The views of a scene show one set of named points, each view turned or mirrored, and shifted as a whole, with a little noise and some points left out.

Scene 1
View 1
Q_674: [-6, -33, -1, -3, -9, 10, -33, -24, -16, 9, -17, 9, -14, -5, -8, -28, 27, -9, -6, 6, -4, 4, 10, -27, -28, -20, -22, 10, 11, -21]
Q_93: [-17, 0, -4, -25, 8, -7, -18, 20, 19, 15, -6, 21, 2, -5, -12, 5, 10, 31, -24, 13, -12, 0, -3, 4, 6, -13, 2, -6, 27, -21]
Q_409: [-1, 1, 1, 7, -7, -6, 1, -1, 3, -12, 11, 33, 3, 9, -11, -2, 9, 4, -28, 5, -5, -18, 5, -3, -2, 7, 3, -21, -9, -6]
Q_227: [-10, -27, -1, -8, -6, 12, -27, -18, 0, 13, -11, 8, -11, -10, -9, -23, 27, -10, -9, 9, 7, -7, 7, -14, -22, -10, -23, -5, 19, -16]
Q_308: [-12, 16, -1, -13, 7, -13, 3, 26, 28, 0, 14, 36, 11, 3, -14, 16, 2, 29, -33, 11, -5, -18, -2, 17, 18, 8, 11, -27, 11, -8]
Q_47: [-8, -1, -1, -8, 0, -8, -9, 9, 8, -1, 3, 29, 2, 5, -13, 1, 7, 20, -27, 8, -13, -5, 1, -2, 2, -5, 5, -9, 4, -15]
Q_164: [-14, 0, -2, -14, 2, -4, -11, 9, 18, 9, 1, 21, 2, -6, -12, -1, 13, 16, -21, 11, 0, -13, 1, 5, 1, -3, -3, -18, 18, -13]
Q_338: [-7, 13, -2, -6, 3, -18, 2, 22, 12, -6, 10, 39, 8, 12, -14, 14, 0, 33, -36, 10, -23, -5, -1, 4, 15, -1, 18, -13, -3, -16]
Q_160: [1, 4, 2, 17, -11, 0, 10, -10, 12, -18, 21, 32, 7, 6, -8, -5, 13, -17, -25, 4, 17, -40, 10, 6, -7, 22, -8, -41, -15, 8]
Q_919: [-1, -5, 0, 0, -4, -12, -9, 5, -6, -7, 2, 33, -1, 13, -12, -1, 6, 20, -28, 7, -26, 3, 4, -16, -1, -10, 10, 3, -6, -20]
Q_706: [-7, 11, -1, 2, -3, -4, 8, 7, 22, -10, 21, 33, 11, 2, -12, 5, 8, 2, -30, 7, 10, -35, 4, 15, 6, 18, -1, -39, -2, 3]
Q_908: [-16, 1, -3, -18, 5, -3, -13, 11, 18, 10, -2, 20, 2, -6, -12, 1, 13, 19, -22, 13, -4, -10, -1, 5, 4, -4, -2, -13, 21, -14]
Q_459: [-11, 14, 0, -4, 1, -3, 6, 11, 29, -4, 19, 29, 10, -4, -9, 7, 8, 5, -27, 10, 16, -35, 3, 20, 7, 19, -3, -43, 6, 4]
Q_56: [-5, -5, -1, -5, -1, -7, -10, 4, 0, -1, 0, 31, -1, 8, -12, -2, 10, 19, -25, 8, -16, 0, 3, -10, -1, -9, 3, -3, 1, -17]
Q_2: [-9, -2, -1, -8, 0, 0, -6, 2, 17, 2, 5, 23, 2, -4, -9, -3, 16, 3, -22, 9, 8, -21, 3, 6, -1, 5, -7, -24, 13, -5]
Q_144: [3, -35, 0, 6, -12, 4, -30, -28, -29, -1, -16, 14, -18, 7, -10, -29, 25, -7, -12, 3, -19, 14, 12, -40, -30, -24, -12, 20, -4, -26]
Q_287: [-12, -10, -2, -15, 3, -3, -20, 6, 4, 11, -9, 20, -3, -3, -11, -4, 14, 22, -20, 11, -13, 3, 0, -8, -4, -16, -1, 2, 16, -23]
Q_396: [1, 11, 0, 12, -7, -10, 13, 3, 11, -18, 22, 41, 9, 12, -11, 3, 4, 3, -32, 6, 0, -30, 6, 6, 4, 16, 6, -34, -16, 1]
Q_730: [-3, 11, 0, 7, -5, -6, 11, 6, 19, -14, 23, 34, 10, 6, -10, 4, 7, -1, -31, 6, 9, -34, 5, 13, 5, 20, -1, -38, -6, 5]
Q_268: [-2, 12, 1, 10, -5, -6, 12, 3, 19, -15, 25, 38, 10, 6, -10, 4, 8, -1, -31, 7, 10, -36, 6, 12, 4, 21, 0, -41, -11, 6]
View 2
Q_919: [10, 11, 22, 21, 9, -12, -15, -3, -15, 16, -6, 18, 0, 20, -22, 23, 12, -2, 50, -10, -5, -11, -10, 6, 12, 23, -2, 7, 10, 1]
Q_730: [9, -6, 6, 2, -7, 6, 6, 4, 12, 1, -8, 14, 27, 6, -13, 6, -1, 14, 21, 2, -14, 5, 15, 2, -9, -11, 13, 3, -16, -16]
Q_47: [3, 2, 18, 14, 11, -10, -8, 11, -8, 21, -7, 18, 7, 13, -22, 19, 12, -5, 42, -6, -2, -3, -6, 1, 4, 8, 6, 0, 11, -6]
Q_908: [-2, -7, 18, 9, 19, -7, -6, 29, -10, 30, -9, 18, 8, 6, -23, 18, 21, -9, 28, -1, 5, 1, -8, -7, -1, 0, 11, -8, 17, -12]
Q_227: [2, -8, 12, 21, 5, 0, -21, 31, -30, 7, -2, 21, -24, 8, -14, 17, 40, 6, -17, -9, -1, -11, -20, -13, -2, 16, -5, -11, 19, -7]
Q_160: [13, -7, 1, 6, -16, 11, 3, 1, 8, -14, -4, 14, 17, 8, -8, 2, 2, 27, 1, -1, -21, -1, 13, 1, -12, -6, 4, 6, -18, -15]
Q_674: [6, 1, 17, 29, 4, -6, -31, 22, -42, 2, 2, 22, -37, 14, -14, 21, 41, 6, -12, -14, -2, -22, -29, -10, 5, 33, -13, -5, 25, 0]
Q_144: [12, 11, 19, 36, 0, -10, -37, 4, -45, -5, 3, 21, -43, 21, -14, 24, 38, 9, 4, -19, -7, -27, -32, -1, 12, 49, -19, 5, 22, 10]
Q_2: [4, -7, 10, 7, 4, 1, -1, 18, 0, 10, -7, 16, 14, 5, -17, 10, 11, 5, 15, -1, -6, 0, 2, -6, -5, -5, 10, -2, -1, -14]
Q_56: [5, 6, 19, 17, 10, -11, -13, 8, -15, 17, -6, 17, 1, 16, -21, 20, 15, -2, 39, -6, -2, -9, -11, 3, 8, 16, 2, 3, 13, -3]
Q_308: [1, -4, 17, 1, 15, -6, 7, 15, 13, 32, -12, 17, 34, 7, -24, 15, 1, -9, 52, 4, 0, 9, 9, 0, -2, -13, 19, -2, 2, -15]
Q_287: [0, 0, 21, 18, 20, -15, -15, 21, -21, 28, -6, 20, -6, 12, -23, 24, 26, -10, 32, -7, 7, -7, -18, -3, 7, 16, 3, -5, 25, -3]
Q_164: [-1, -7, 16, 9, 15, -5, -5, 26, -6, 24, -7, 19, 8, 6, -21, 18, 18, -7, 23, -3, 3, 0, -6, -5, -2, -1, 11, -7, 14, -12]
Q_268: [11, -6, 4, 3, -9, 6, 7, 1, 12, -1, -7, 15, 28, 8, -14, 5, -3, 17, 19, 1, -16, 5, 15, 2, -9, -10, 10, 5, -17, -16]
Q_338: [4, 4, 21, 12, 16, -15, -5, 3, -1, 27, -10, 17, 17, 13, -27, 21, 5, -8, 61, -4, -1, -1, -1, 5, 8, 9, 8, 4, 10, -6]
Q_93: [-5, -4, 22, 11, 27, -13, -8, 30, -11, 39, -10, 20, 8, 8, -27, 24, 21, -18, 40, -3, 10, 1, -12, -6, 4, 3, 12, -10, 25, -10]
Q_706: [7, -7, 7, 1, -4, 6, 8, 9, 12, 6, -8, 14, 28, 6, -15, 6, 1, 12, 22, 3, -12, 6, 13, 0, -11, -14, 14, 1, -11, -16]
Q_459: [4, -12, 5, 0, 2, 6, 9, 18, 13, 12, -10, 16, 30, 2, -15, 6, 2, 6, 18, 5, -8, 10, 15, -4, -13, -20, 17, -4, -9, -21]
Q_396: [14, 2, 8, 7, -8, 1, 5, -8, 11, -1, -6, 13, 24, 11, -15, 8, -4, 15, 33, -1, -18, 0, 14, 6, -4, -2, 8, 9, -14, -11]
View 3
Q_730: [16, 5, -4, -5, -2, -15, 9, -7, -9, 13, 8, -11, 4, 11, 1, -4, 3, -11, 13, -19, 6, 5, -3, 27, 21, 31, 14, -16, 3, -26]
Q_674: [-8, 20, -39, 14, 14, -2, 6, 4, 23, -16, -4, 8, 29, 6, -10, -21, 22, 13, -4, 6, -20, -3, 13, -25, -3, -9, -14, 76, 15, -9]
Q_56: [-3, -1, 0, 14, 1, -13, 13, 7, -1, -6, -5, -6, 30, 8, -1, 3, 14, 13, 5, 5, -13, -14, -3, 3, 2, -2, 4, 19, 11, -18]
Q_93: [-15, -10, 3, 10, -15, -8, 18, 8, -5, 3, 6, -27, 39, -14, -9, 14, 6, 22, 6, 0, -18, -15, -20, 14, -16, 0, 1, 20, 4, -6]
Q_919: [-2, -1, 2, 18, 6, -20, 14, 8, -1, -13, -11, 0, 29, 14, 2, 4, 17, 12, 2, 10, -11, -19, 1, -2, 6, -7, 7, 14, 15, -24]
Q_164: [-5, -2, -8, 5, -9, -8, 12, 1, -3, 6, 7, -22, 27, -6, -9, 4, 7, 11, 8, -8, -11, -4, -11, 16, -5, 12, 0, 17, 4, -10]
Q_706: [17, 8, -5, -6, -2, -15, 9, -8, -9, 14, 8, -11, 3, 11, 1, -7, 1, -11, 13, -22, 8, 8, -4, 27, 22, 31, 13, -18, 2, -26]
Q_396: [17, 5, 1, 0, 3, -20, 9, -4, -9, 7, -1, -3, 5, 18, 4, -4, 8, -9, 12, -11, 5, -2, 0, 19, 25, 21, 17, -19, 7, -30]
Q_459: [11, 2, -4, -8, -10, -10, 9, -9, -10, 20, 14, -23, 8, 0, -3, -1, -1, -6, 12, -24, 4, 7, -11, 33, 13, 34, 11, -15, 1, -18]
Q_287: [-11, -3, -6, 14, -5, -9, 14, 9, 3, -6, 0, -15, 36, -3, -7, 5, 12, 19, 4, 4, -18, -13, -8, 2, -9, -4, -3, 34, 8, -10]
Q_308: [1, -12, 16, 5, -15, -19, 17, 4, -18, 11, 5, -26, 24, -3, -1, 14, 1, 10, 12, -9, -3, -12, -19, 31, 2, 15, 13, -20, 2, -16]
Q_338: [-1, -12, 15, 12, -4, -20, 19, 7, -12, -5, -6, -13, 31, 8, 1, 14, 10, 15, 7, 4, -9, -22, -11, 14, 3, 0, 14, -5, 10, -20]
Q_47: [-2, -4, 1, 10, -3, -16, 14, 5, -2, -3, -1, -12, 29, 5, -3, 5, 12, 10, 6, 1, -10, -13, -8, 9, 3, 3, 7, 11, 9, -18]
Q_409: [9, 5, -6, 5, 5, -15, 10, -1, -3, -1, -2, -3, 15, 13, 0, -4, 11, -1, 8, -5, -1, -3, 2, 10, 17, 12, 8, 2, 9, -24]
Q_227: [-7, 17, -38, 4, 3, 3, 4, -1, 18, -2, 10, -9, 24, -4, -12, -16, 13, 8, 2, -7, -15, 9, 2, -6, -6, 8, -15, 61, 8, -5]
Q_2: [4, 5, -9, -1, -6, -9, 9, -3, -3, 9, 9, -16, 16, 0, -4, -2, 6, -2, 10, -15, -3, 2, -8, 19, 6, 21, 5, 6, 3, -15]
View 4
Q_56: [-5, 13, 20, 3, -6, 13, 11, -14, 13, 6, 5, 21, -1, 19, -10, 7, 16, 12, 15, 13, 5, 4, 11, -13, -4, 0, -12, 9, 0, -2]
Q_409: [-8, -1, 19, -1, 1, 14, 15, -1, 15, -4, -7, -4, 11, 11, -2, -5, 10, -6, 8, 12, 9, 5, -2, -18, -5, -5, 4, -3, -2, 1]
Q_160: [-13, -8, 16, 5, 11, 18, 8, 7, 15, -4, -16, -35, 22, 11, 6, -13, 4, -25, 10, 10, 18, 4, -13, -20, -3, -2, 20, -25, 6, 18]
Q_459: [-3, 11, 36, 11, 24, 20, 8, 11, 6, -5, -6, -20, 12, 15, -3, -11, 0, -11, 12, 17, 20, 9, -8, -24, 6, -1, -4, -10, 20, 38]
Q_674: [-20, 7, -21, 9, -30, 14, -15, -44, 17, 22, 10, 13, -1, 34, -10, 27, 29, 7, 19, 3, 10, 0, 19, 4, -14, 15, 10, -22, -8, -23]
Q_268: [-7, -2, 31, 4, 18, 16, 16, 14, 12, -10, -14, -23, 19, 7, 1, -17, 1, -17, 8, 15, 15, 6, -12, -26, 1, -6, 7, -11, 9, 23]
Q_227: [-17, 13, -11, 17, -15, 17, -17, -36, 13, 19, 8, 1, -1, 38, -10, 23, 23, 3, 21, 7, 18, 2, 15, 0, -7, 16, 4, -26, 5, -3]
Q_164: [-5, 20, 26, 11, 6, 17, 2, -10, 8, 6, 7, 7, -2, 24, -11, 6, 11, 7, 16, 15, 13, 6, 8, -13, 3, 3, -14, 1, 12, 18]
Q_2: [-8, 10, 24, 9, 10, 16, 6, -4, 10, 2, -2, -9, 7, 21, -6, -1, 7, -4, 14, 13, 16, 5, 0, -16, 2, 3, -3, -8, 11, 20]
Q_706: [-6, 6, 33, 7, 21, 17, 12, 12, 9, -6, -8, -19, 14, 11, 0, -13, 1, -12, 10, 15, 17, 7, -9, -23, 4, -4, -1, -8, 13, 28]
Q_308: [3, 18, 50, 4, 19, 16, 21, 11, 8, -6, 0, 7, 3, 12, -8, -9, -1, 7, 12, 20, 8, 9, 0, -25, 8, -8, -23, 18, 13, 28]
Q_93: [1, 27, 32, 10, 3, 16, 6, -14, 6, 7, 13, 27, -8, 26, -16, 11, 12, 21, 19, 17, 6, 6, 16, -12, 5, 1, -29, 16, 10, 14]
Q_396: [-6, -1, 31, 1, 16, 14, 20, 13, 13, -9, -13, -17, 18, 6, 2, -18, 0, -15, 6, 13, 13, 7, -12, -26, 0, -9, 4, -4, 7, 20]
Q_287: [-5, 18, 18, 4, -9, 13, 4, -21, 12, 10, 11, 26, -6, 26, -13, 14, 18, 18, 18, 13, 6, 4, 17, -8, -2, 4, -16, 9, 0, -2]
Q_338: [0, 12, 38, -5, 2, 11, 23, 0, 12, -4, 0, 24, 1, 9, -8, -4, 9, 11, 10, 16, 1, 7, 6, -20, -2, -12, -18, 25, -1, 4]
Q_908: [-4, 22, 27, 12, 5, 17, 4, -12, 8, 6, 9, 15, -4, 26, -14, 8, 11, 12, 16, 15, 11, 7, 11, -13, 4, 4, -21, 4, 14, 17]
Q_919: [-4, 3, 20, -8, -13, 8, 19, -11, 16, 1, -1, 25, 2, 11, -7, 4, 14, 9, 11, 10, -1, 4, 9, -16, -10, -7, -5, 16, -13, -15]
Q_144: [-20, -1, -25, 0, -41, 8, -5, -45, 22, 18, 6, 19, 0, 27, -7, 24, 31, 9, 15, 0, 3, -1, 19, 2, -21, 9, 16, -13, -23, -44]
View 5
Q_47: [-10, -13, 1, 5, -1, -5, 3, -4, 7, 2, 2, 8, -4, -17, -5, 23, 0, 13, 12, 17, 10, 0, -9, 3, 1, -19, 7, 11, -3, 18]
Q_338: [-11, -12, -2, -2, -7, -9, -5, -9, 7, 4, -3, 9, -11, -22, -10, 31, 9, 19, 21, 19, 19, -13, -16, -1, 1, -27, 13, 12, 1, 24]
Q_459: [-9, -13, -4, -34, -18, 18, 7, 10, 1, 30, -2, -2, -11, 6, 7, 11, -7, 12, 23, 9, -8, 4, -13, 12, 7, -36, -10, 32, 12, 5]
Q_706: [-9, -17, -3, -28, -20, 19, 0, 5, 3, 28, -2, -2, -6, 4, 9, 14, -4, 5, 20, 10, -2, -2, -11, 16, 6, -32, -11, 34, 4, 6]
Q_287: [-18, -14, 5, 19, 10, -13, 15, 1, 6, -11, 9, 10, -3, -19, -11, 17, -9, 14, 5, 18, 7, 11, -5, 0, 2, -14, 13, -2, -2, 21]
Q_164: [-15, -13, 2, -3, 1, -3, 17, 6, 4, 5, 6, 5, -10, -10, -5, 14, -9, 15, 12, 14, -2, 15, -7, 3, 5, -22, 4, 10, 8, 13]
Q_268: [-6, -15, -4, -29, -22, 22, -7, 4, 2, 32, -3, -1, 0, 5, 13, 13, -2, 2, 19, 11, 0, -8, -10, 19, 6, -32, -13, 39, -5, 6]
Q_308: [-11, -13, -5, -24, -13, -2, 5, 0, 4, 20, -5, 5, -23, -13, -4, 24, 4, 24, 30, 15, 5, -6, -20, -4, 4, -40, 5, 20, 18, 18]
Q_674: [-18, -17, 12, 45, 20, -4, 18, 5, 7, -23, 21, 13, 25, -10, -2, 1, -20, -8, -21, 14, -2, 29, 14, 19, 0, 11, 4, -3, -28, 10]
Q_919: [-9, -14, 2, 19, -1, -7, -9, -12, 9, -8, 3, 10, 5, -23, -6, 29, 4, 7, 10, 19, 21, -11, -7, 6, -1, -13, 11, 9, -21, 24]
Q_409: [-8, -16, 0, -4, -11, 10, -6, -2, 5, 11, 3, 5, 7, -7, 6, 17, -1, 1, 10, 14, 10, -7, -4, 15, 3, -19, -3, 24, -14, 13]
Q_396: [-4, -17, -5, -20, -22, 18, -14, -4, 4, 25, -4, 1, 2, -1, 10, 22, 2, 1, 19, 13, 8, -17, -10, 19, 4, -28, -9, 37, -11, 10]
Q_730: [-6, -16, -4, -27, -21, 19, -4, 2, 3, 30, -2, 0, -2, 5, 11, 14, -3, 3, 19, 11, -1, -7, -10, 19, 5, -31, -12, 37, -2, 6]
Q_908: [-16, -14, 1, 0, 2, -8, 19, 5, 4, 3, 6, 7, -11, -11, -8, 16, -10, 19, 13, 15, -1, 16, -10, 1, 4, -23, 6, 4, 12, 16]
Q_144: [-16, -17, 14, 56, 19, -6, 3, -5, 9, -30, 20, 14, 32, -18, -2, 9, -13, -14, -25, 19, 12, 15, 15, 22, -3, 17, 7, -2, -44, 16]
Q_2: [-11, -16, -2, -11, -8, 9, 9, 6, 4, 15, 2, 3, -2, -1, 3, 11, -9, 7, 11, 12, -4, 8, -6, 12, 5, -25, -4, 22, 2, 8]
Q_160: [-6, -18, -3, -23, -21, 29, -6, 5, 2, 27, 2, -1, 12, 11, 17, 7, -8, -9, 8, 10, -5, -3, -2, 29, 5, -23, -19, 42, -15, -1]
Q_56: [-12, -13, 4, 13, 2, -7, -1, -6, 8, -4, 5, 9, 1, -18, -6, 22, 0, 9, 8, 17, 12, -2, -6, 6, 1, -15, 10, 9, -11, 21]
View 6
Q_459: [-6, 4, -6, -3, 23, 18, -1, -2, 2, -21, 5, 13, -8, 4, -5, 21, -4, -19, 10, -6, 22, -16, 16, -13, 5, -10, 27, -14, 24, 5]
Q_409: [1, 6, -13, -16, -1, 8, 8, 0, -4, 6, 0, -9, 6, -8, 0, 18, -15, -9, -5, 2, 14, -8, 6, -4, 11, -7, 11, -11, 3, 10]
Q_160: [-5, -8, -11, -16, 10, 12, 3, 1, -15, -9, 6, 16, -5, -9, 17, 28, -9, -16, -6, -5, 19, -5, 16, -12, -3, -17, 12, -29, 15, 28]
Q_2: [-9, 7, -5, -10, 9, 10, 6, -8, 2, -8, 0, 1, -2, -5, -2, 17, -7, -9, 4, -1, 17, -10, 11, -5, 2, -3, 23, -2, 16, 4]
Q_93: [-9, 24, -2, -7, 4, 7, 11, -15, 22, 1, -9, -25, 7, -1, -24, 3, -4, -1, 12, 7, 14, -15, 3, 3, 15, 17, 29, 27, 13, -26]
Q_730: [1, 1, -12, -9, 17, 16, 1, 5, -5, -11, 6, 9, -3, 0, 0, 25, -11, -19, 2, -5, 20, -12, 12, -11, 9, -15, 17, -23, 16, 16]
Q_919: [3, 15, -15, -21, -10, 3, 12, 0, 5, 23, -8, -34, 20, -12, -11, 10, -16, -3, -5, 12, 7, -8, -4, 4, 22, 7, 10, 4, -7, -2]
Q_908: [-13, 16, -1, -9, 5, 9, 11, -14, 15, -2, -6, -15, 0, -4, -14, 7, -3, -2, 10, 4, 15, -11, 8, 2, 7, 13, 28, 19, 16, -15]
Q_164: [-12, 14, -2, -9, 5, 7, 9, -15, 13, -2, -3, -11, -1, -4, -10, 9, -4, -5, 8, 4, 15, -10, 9, -1, 6, 9, 27, 13, 17, -11]
Q_706: [-1, 4, -7, -7, 19, 16, 1, 2, -3, -15, 5, 10, -3, 2, -3, 23, -10, -18, 7, -6, 21, -15, 14, -12, 8, -13, 20, -18, 17, 11]
Q_268: [2, -1, -10, -8, 17, 16, 0, 6, -9, -10, 6, 10, -2, -1, 2, 26, -13, -20, 1, -5, 20, -11, 13, -14, 9, -16, 15, -27, 14, 18]
Q_47: [-2, 15, -8, -13, 0, 6, 11, -3, 7, 9, -5, -22, 10, -5, -12, 11, -10, -5, 2, 7, 12, -12, 3, 1, 16, 5, 18, 7, 5, -7]
Q_287: [-13, 18, -5, -14, -7, 1, 16, -17, 15, 13, -9, -29, 10, -11, -11, 3, -5, 4, 0, 12, 10, -8, 2, 8, 10, 18, 22, 26, 5, -15]
Q_338: [7, 20, -14, -10, 4, 13, 7, 3, 10, 10, -7, -29, 14, 4, -26, 12, -16, -12, 6, 5, 12, -20, -2, -2, 30, 4, 17, 2, 2, -11]
Q_396: [8, 2, -16, -13, 10, 13, 1, 11, -9, -3, 3, 0, 5, -3, -1, 25, -16, -20, -2, -2, 17, -13, 8, -11, 16, -15, 10, -26, 8, 17]
Q_144: [-22, 7, -9, -37, -40, -14, 28, -24, -2, 38, -9, -39, 17, -41, 25, 3, -8, 20, -24, 20, -1, 15, 1, 17, -8, 17, 2, 23, -14, 10]
Q_308: [5, 19, -9, -1, 22, 18, 1, 2, 12, -9, -2, -8, 3, 12, -31, 15, -10, -20, 15, -1, 20, -24, 6, -9, 26, -2, 26, -3, 17, -12]
Q_227: [-32, 4, 2, -25, -16, -6, 19, -32, 5, 7, -4, -11, -2, -30, 21, 5, 3, 14, -9, 9, 9, 8, 11, 11, -21, 18, 20, 26, 12, 0]

In a view up to two points have been moved. Name them for each view, in the order of its rows, or write -.
view 1: Q_338, Q_2
view 2: -
view 3: Q_674, Q_706
view 4: Q_56, Q_396
view 5: -
view 6: -
